Points on a hilly landscape, in no order, each with its height.
A ball rolls from a point to the lowest of its 2 nearest points, and stops where none of them is lower. Distance is the straight distance between rows; heights are no part of it.
<546> (h 7.46): [  3  14 -26   8 -17   3 -33  30 -20   4  -1  62 -10   0 -15  -2 -10   0
 -27  50   6 -18   5  17  55]
<290> (h 4.36): [-37  17 -22 -13  24  37 -30  -2   5   4  18  14 -13  12   4   8  52  46
 -22 -16  -3  55 -28  33 -10]
<9> (h 5.99): [  5  -5 -26  20  -1  -4 -18 -35 -14 -38  11  10 -40   0  21  -9  19   1
 -13  35   6 -23  14  37  38]
<123> (h 6.95): [ -4 -19   6  29 -21   4 -12  16 -32 -12  17  27  11 -60 -24 -30  -9  17
 -28 -33  -1  14  36 -15   4]
<283> (h 4.67): [-30  10 -41   9  -8 -16  -3   2  16  -3  -2   6  24  45 -25  -7  20 -60
  68 -15 -45  15 -15  10   1]
<230> (h 5.63): [ 31  -7  29 -18  -7  27  28 -35 -14  26  -9 -13  -8  26 -14  11 -16 -13
 -16 -13  -1  -5 -21 -34 -47]
<962> (h 5.16): [ -3  20 -25 -20 -16   3   7  16  14  28  -7   6  36  52 -40  15   2 -71
  49 -30 -41  14 -10 -26 -11]
<542> (h 5.33): [ 23  -8  25 -17  -6  47  16  -5 -33   0 -12  -7 -11 -14 -38  23  12   4
 -43 -35  22  -4  26 -11  -7]
<364> (h 5.81): [  6  15 -11 -30 -22 -31  25  -9  11  19  -1 -28  45  53 -16  38 -28 -65
  28   1 -19 -52   1 -11  -4]
<941> (h 6.65): [-29 -18 -22   5  13 -63  16  -7   8 -18   5 -28 -14 -22  48  21 -19 -26
  50   6  17 -55 -16 -12  34]
<213> (h 5.66): [-20  42 -34 -15  23  35 -36 -23  -3  49  -4   5  20  52   5   1  20  40
 -16  33 -11  72 -46  -2   3]
<96> (h 6.59): [-10  18  -1  -2 -13  -9  -6  -2  54  24   7  39  28  33   6 -24  30 -14
  67  75 -61  58 -24  -6  35]
<618> (h 6.07): [  0  31 -35 -15 -36 -65   6  10  25  -9   5 -21  55  30  -1  33 -17 -73
  64 -19  -1 -60  13  -6  17]
<523> (h 4.97): [-35  15 -13 -19  25  -9 -15 -46  30  20  27 -11 -21  22   2   5  20 -14
   3 -24  -7 -17  -7  36 -30]
<108> (h 5.32): [-19  32 -16  -7  10   1 -42 -41  14  16  38   8 -31  34   1 -12  34  -3
   9  32 -16   8  -8  14  -3]
<648> (h 5.28): [-21   9 -36   4  20  11  -6  -8  -9  37   2   7  22  32 -22  12  21   6
   3  22 -21  66 -73   8 -13]
<128> (h 2.94): [-10  23  12   1  -8 -39  25  24  15 -27  13  34 -49  -5  -3 -40   9  -9
  42  70 -31 -20  -3  23  13]
<500> (h 3.53): [ 26  40  44 -31   3  45   3   1   9  28 -15  -6  -3  36 -24  15  14  67
 -42 -39  -6  41 -17  -9 -68]
<829> (h 7.62): [ 11 -13  20  17 -11 -15  -1  30 -36 -15  -3  11   9 -58 -23 -24 -36  -2
 -46 -40  41 -17  35  -9 -11]
<691> (h 5.86): [-25 -32  -2  13  -3 -37  17   5 -17 -19  31 -31 -11 -18  27 -60 -18 -19
  15 -19  20 -31   5   8  14]
<615> (h 4.82): [-20 -12  17  -3   8   7   7 -46   2  -3  -8 -42 -10   2  17  16 -14   8
  -7 -55  26 -23  15   6 -56]
<404> (h 3.96): [-28 -13 -12  17  15 -38  15  29  -6 -24  11  42 -29 -26  -6 -63  10   0
  23  22 -14   3 -21  11  26]
<275> (h 8.79): [ 45 -10  14  11  -9  46  -4   6  -2 -17 -56  29   6 -33 -38   8 -24   5
 -46 -60  -1  38  52 -37   3]
<298> (h 6.26): [  5 -16 -13  26 -15  26 -53  10 -22 -19  -3  53  26 -47 -33  11  17  18
 -27 -32   0  33  30   2  23]
<156> (h 8.51): [ 63  -9  52   5  -2  18   8  -5 -18 -43 -47   2  -3 -36 -35 -11 -18  20
 -42 -49  -1  -1  53 -39 -21]
<613> (h 6.15): [  6 -17 -22 -32  15  13 -34 -15  20  25  14  20  52   0  31   8  19  58
 -10  34  12  50 -62 -10  15]
<271> (h 6.43): [ 27 -33  25   5  31 -24  18 -13 -12 -38 -32 -75   8 -47  37  -2 -20   8
 -44 -60  45 -32  21 -25 -21]
<803> (h 6.31): [-17  31 -25  -5 -33 -89 -10   1  30 -15  -6 -26  10  32  18  12 -15 -37
  72  22  15 -56  -2   3  39]
<673> (h 4.55): [ 38 -11  31 -32  19  57   8  25 -17  19 -21  25  27 -13 -31  13   9  24
 -41 -15   2  41   4  -8 -24]
<741> (h 6.94): [-19  20   1  -9 -30 -49  14  36  -5 -20  19  10 -22   7   0   9 -16 -21
  10  48   7 -58 -18  28  48]
<162> (h 5.91): [ 30 -20  26 -17 -18  14  39 -26  10  13  14 -21 -10  42 -10  33 -30 -30
 -10  11   3 -47   3 -28  -9]
<379> (h 6.08): [ -7  36 -21  -1 -10 -28 -22  19  27  17  26  41  40  42 -26 -12  22 -40
  55  68 -36  14 -16   0  32]
<166> (h 5.78): [ 42 -29  40   2  31   5  49 -45   5 -21 -20 -68 -12 -22  41  -9  -9  30
 -27 -60  22 -20  29 -28 -42]
<705> (h 5.92): [  3  25 -29 -12  14  36 -41  -7   4  39  -1  19  53  18  14  19  25  62
 -42  50   4  63 -40  10  22]
<786> (h 3.68): [-22  26 -13  25  23  47 -55 -10   6 -13   5  22 -35 -16  -7   8  46  23
 -28  -3   2  36   5  37  11]
<731> (h 7.02): [-28 -37 -14  29  15 -62  14   4  -7 -22   4 -47  14 -40  81   1 -17   2
  24   7  39 -49   5  -9  39]
<393> (h 6.55): [ -9 -41   6 -10  -8 -32  34 -21 -28  -6 -20 -47  11 -12  28  31 -27   7
 -10 -10  40 -50   6 -24  15]
<874> (h 6.80): [ 18  -8 -26  62 -18  10 -28  32 -14 -44   0  51  26 -54 -20   2  13   2
 -13  -9 -35  46  48  15  49]
<428> (h 2.66): [  8  15 -16  10  24  32 -34  -5  15 -21   1  36 -12 -16   1  -9  45  58
 -11  59 -34  54  10  47  12]
<775> (h 4.25): [-30   0  15 -12   9  43  12  -6  -5  20  -1  -8 -27  -7  -1  -2  23   9
 -26 -56   6  22 -32   2 -45]
<326> (h 3.58): [-22 -23 -24   8  -4 -13  31  -4   5   1  -7 -28  -7  44  21   0  -9 -51
  42 -16  -3 -39  -2  18   7]
<639> (h 1.97): [-27 -11 -16   4  -2  14 -16  23  10  26   7  44  11  -5  -7  -4   3  11
  26  55  -9  28 -33   7  20]
<129> (h 1.87): [ 10   6  22  33  -1  55  -5   7  -7   2  -4  -5  11 -28 -11  12  16  36
 -62 -84   0  43  31  -3 -26]
<788> (h 7.01): [-10  22  12  12  12  -8   4 -24  48  -7  -9  18  -9  43  -7 -29  28   8
  52  90 -54  46 -15  22  -1]
<45> (h 0.78): [-17 -24  -6   0 -15  -1 -10  36  14  47   8  36  33  20 -15   6  -4 -27
  54  33  -9  34 -36 -14  -9]
<185> (h 5.62): [ -7  22 -18   6  -5   0 -29 -27  -5  -2   3  12 -43  37  -7 -34  10  -3
  11  76 -22   5  -1  37  26]
<239> (h 7.60): [-17 -23   3  32  14 -46  -2  27 -28 -36   7 -50  20 -67  52   2 -12   4
 -20  -9  41 -44  38   7  43]
<865> (h 6.34): [ 32 -22  -9  -9  -6  20   6  -4 -38 -30 -19 -35   6 -39  -9  13  -8 -10
 -46 -67  17 -28  55  -4  26]
<651> (h 2.05): [ -2 -20   4  -1 -21  -5  28  43 -12  37   7  34   8  -4 -18  -8 -27 -30
   9  13   5   5 -32 -14 -27]
<541> (h 3.83): [-20   4   5   5  -2 -48   7 -28  33 -26  30  -3 -35 -12  15 -37  23 -20
  51  42  -6 -29  24   9  16]
<842> (h 3.90): [ 14  40   6 -22  -5  66 -30  23   4  36 -10  10  25  27   2  12  16  77
 -67 -36  16  61 -15  14 -49]
<512> (h 3.21): [ 31  53  36 -39   9  48  20  -5  30  55 -16  -7   8  58 -13   8  -6  42
 -17  -8 -30  48 -30 -16 -91]
<917> (h 7.75): [  6  22  -9  23 -27 -15  -4  46   1 -10  21  65 -21 -11   0 -15   1  27
   2 103 -16   7 -13   7  43]
<311> (h 7.03): [  3   0   4  45 -17  12  -7  29 -23 -35  16  53 -18 -36  -9  -6  12  -2
 -18  25  -6  -3  20  23  53]
<453> (h 2.31): [ 15  18 -15 -49  18  15  -2   4  13  79   2  -5  60  52  -3  19  -2   3
 -11  12 -12  77 -68 -48 -40]
<643> (h 7.21): [ 18 -25  43  -1  15 -24  18  43 -30 -39 -13 -45  -6 -49  36   6 -61 -11
 -13 -44  44 -43  10 -34   8]
<882> (h 7.06): [  2  -8 -27   8   7  11 -21 -12 -28 -32   1 -14  -7 -28   2  19  19  -2
 -28 -44  21 -20  52  23  30]
<223> (h 2.79): [ 30  -4  19 -37  17  27  13 -15  41  62 -19   1  39  39   0   9   4  21
   0  -4 -17  52 -54 -41 -60]
<936> (h 6.42): [ -2   1  -1  30  -8 -21   1  15 -23 -41  -4  14 -56 -26  22 -27   7  -6
   0  46  -3 -47  29  25  43]
<751> (h 6.25): [  9 -16  26 -20 -20 -31  55 -14   6   6 -15 -36  12   9  16  20 -44 -20
  20 -13  39 -59   5 -47   0]
<748> (h 5.89): [  4   7   7  -8 -16  15  12 -33   1  56   3  -1  13  50 -39  25  -4 -18
  -7  -1 -16  17 -24 -22 -36]
<698> (h 5.64): [ -9  26 -22  -7 -12 -20 -37 -16  18  38  33   8  -5  49  -8   0  20 -50
  29  37  -3   0  -9   8  11]
<56> (h 8.16): [ 26 -25  57  -8   2  -4  13   7 -12 -14 -29 -17 -10 -37 -18 -31 -21  -7
 -28 -33  36 -33  37 -31 -43]
<595> (h 7.53): [  5  -2 -21  26 -12  51 -29   0 -15 -22  10  -4 -17 -17  15  -3  19   8
 -44 -54   5  17  57  39  15]
<880> (h 4.34): [-24 -25 -10 -16   1 -16  15 -35  32  -2  -2 -71   6  25  40  36  -8 -10
  38 -39  23 -21  -8 -11 -31]
<376> (h 6.45): [-15  53 -17 -21 -17 -58  -4  37  24  19  14  33   3  30 -30 -14 -17 -22
  54  56 -39 -34 -17   7  27]
<455> (h 3.20): [ -2 -11  -5  12  10  35  -4   1 -12  13 -14 -13  -6 -54  -3 -19  20  14
 -37 -72  24  30  19   3 -36]
<274> (h 5.08): [ -3  -9   5 -31  36  45  -5  -3 -22  39 -13  23  23  10 -37  13 -10  20
 -38  10  -6  30 -15 -14 -13]
<171> (h 5.68): [  2 -14 -22  -4  15  39 -35   7 -23  22 -12  51  41 -25 -22  20   4  30
 -21  22   0  42  19  10  21]
<714> (h 3.98): [-26 -12 -29  -6   1 -16  12 -26  39  -6  -4 -47  13  47  29  36  -5 -56
  54 -37  -3 -19 -26   0  -1]
<722> (h 4.81): [-32   9 -27   7   2  22  -1  -5  -9  13   7  -6  -8  26  -4  -4  28  15
  -8 -16  -2  42 -41  19 -40]
<132> (h 4.10): [-29   7 -30  22 -19 -26   9  10   8   2 -12  22 -15  35   3 -26  -9 -56
  59  16 -28 -25  -8  17  36]
<761> (h 2.96): [-13  -5  -4   3 -30 -23  34  33 -17  18 -12  -5 -20  10   8 -13 -49 -42
  20 -18  13 -39 -17  -5  -9]
<809> (h 4.53): [-22  -8 -18  -5   8 -32 -10 -50  24 -14  35 -37 -24   8  38 -10  30  -9
  31 -11  12 -27   8  30   5]
<46> (h 5.53): [  2  -2  -3 -23 -22 -23  22  18   5   3 -10  -1  29  38 -38  14 -46 -60
  51 -27 -26 -20   0 -31 -37]
<606> (h 7.63): [ -4 -16  -4  21   8 -33 -22   7 -25 -41   4  -9   1 -57  11  -3  15  -7
 -31 -13  35 -43  29  29  31]
<733> (h 6.93): [ -6  -4  -3  29  -4 -54  10  22  -6 -49  15 -27 -46 -54  47 -38 -17  -4
  23  55 -19 -46  24   4  39]
<214> (h 6.06): [-16 -23  10 -12 -11   1  17  -4 -35 -16  -4 -22  -2 -17 -24  31 -14  -4
 -13 -10  22 -42   4 -12   2]
<601> (h 3.97): [ 60  23  52 -23  10  72  12  -4   7   3 -24  14  -1  -9 -48  13  25  64
 -47 -36  -8  40  19  -9 -40]
<273> (h 4.98): [-47 -27  -3  21  16  -6   0  -3  -6   2  14  -5 -37 -25  -2 -28   6 -22
  16  -8  -5  -3  -4  11   6]
<208> (h 7.48): [-23  11  10  41 -14 -65   4  58 -12 -52  36 -22 -44 -52  38 -23 -29  20
   9  18  20 -52  28   9  51]
<471> (h 5.25): [ 40 -10  30 -12   3  29  28 -38  -9 -18   5 -36 -39  13   2  10  -6  29
 -21 -49   6 -11   5 -10 -63]
<153> (h 6.70): [-31  28  -5 -19  -3 -35   4  40 -16   9  25  24 -10  32 -32  23 -29 -11
   9  48 -14 -33 -33  19  31]
<368> (h 1.55): [-17 -13  -5  21  23  22 -42  -1   9   6   7  55 -20 -23  -2 -15  12  24
  18  66 -18  37   7  29   9]
<641> (h 6.49): [ 86  -5  83 -11  18  12  24 -28  11 -39 -24 -37 -30 -14  19  11  -9  11
 -22   4  29 -42  37 -27 -20]
<949> (h 6.21): [ 66 -27  69  -6  18   3  47 -34   8 -29 -21 -68 -29 -26  36  -8 -16  29
  16 -16   7 -30  29 -39 -28]
<543> (h 6.40): [ 14 -19 -15   0  19  48 -12   0  16  30  -8  36  48 -13  24   1   6  50
 -42 -11   7  64 -43   8 -28]

For each start below, name the point where the ball stops.
<393> | <453>
<865> | <453>
<171> | <453>

Call two points neighbours if one is among the 2 nearest of the other. Go from one point of each pair to the other, from neighbour to neighbour, staying as low as possible. Name the highest point that can't be avoided.
<368>, <453> | <648>
<368>, <129> | <722>
<45>, <368> | <639>
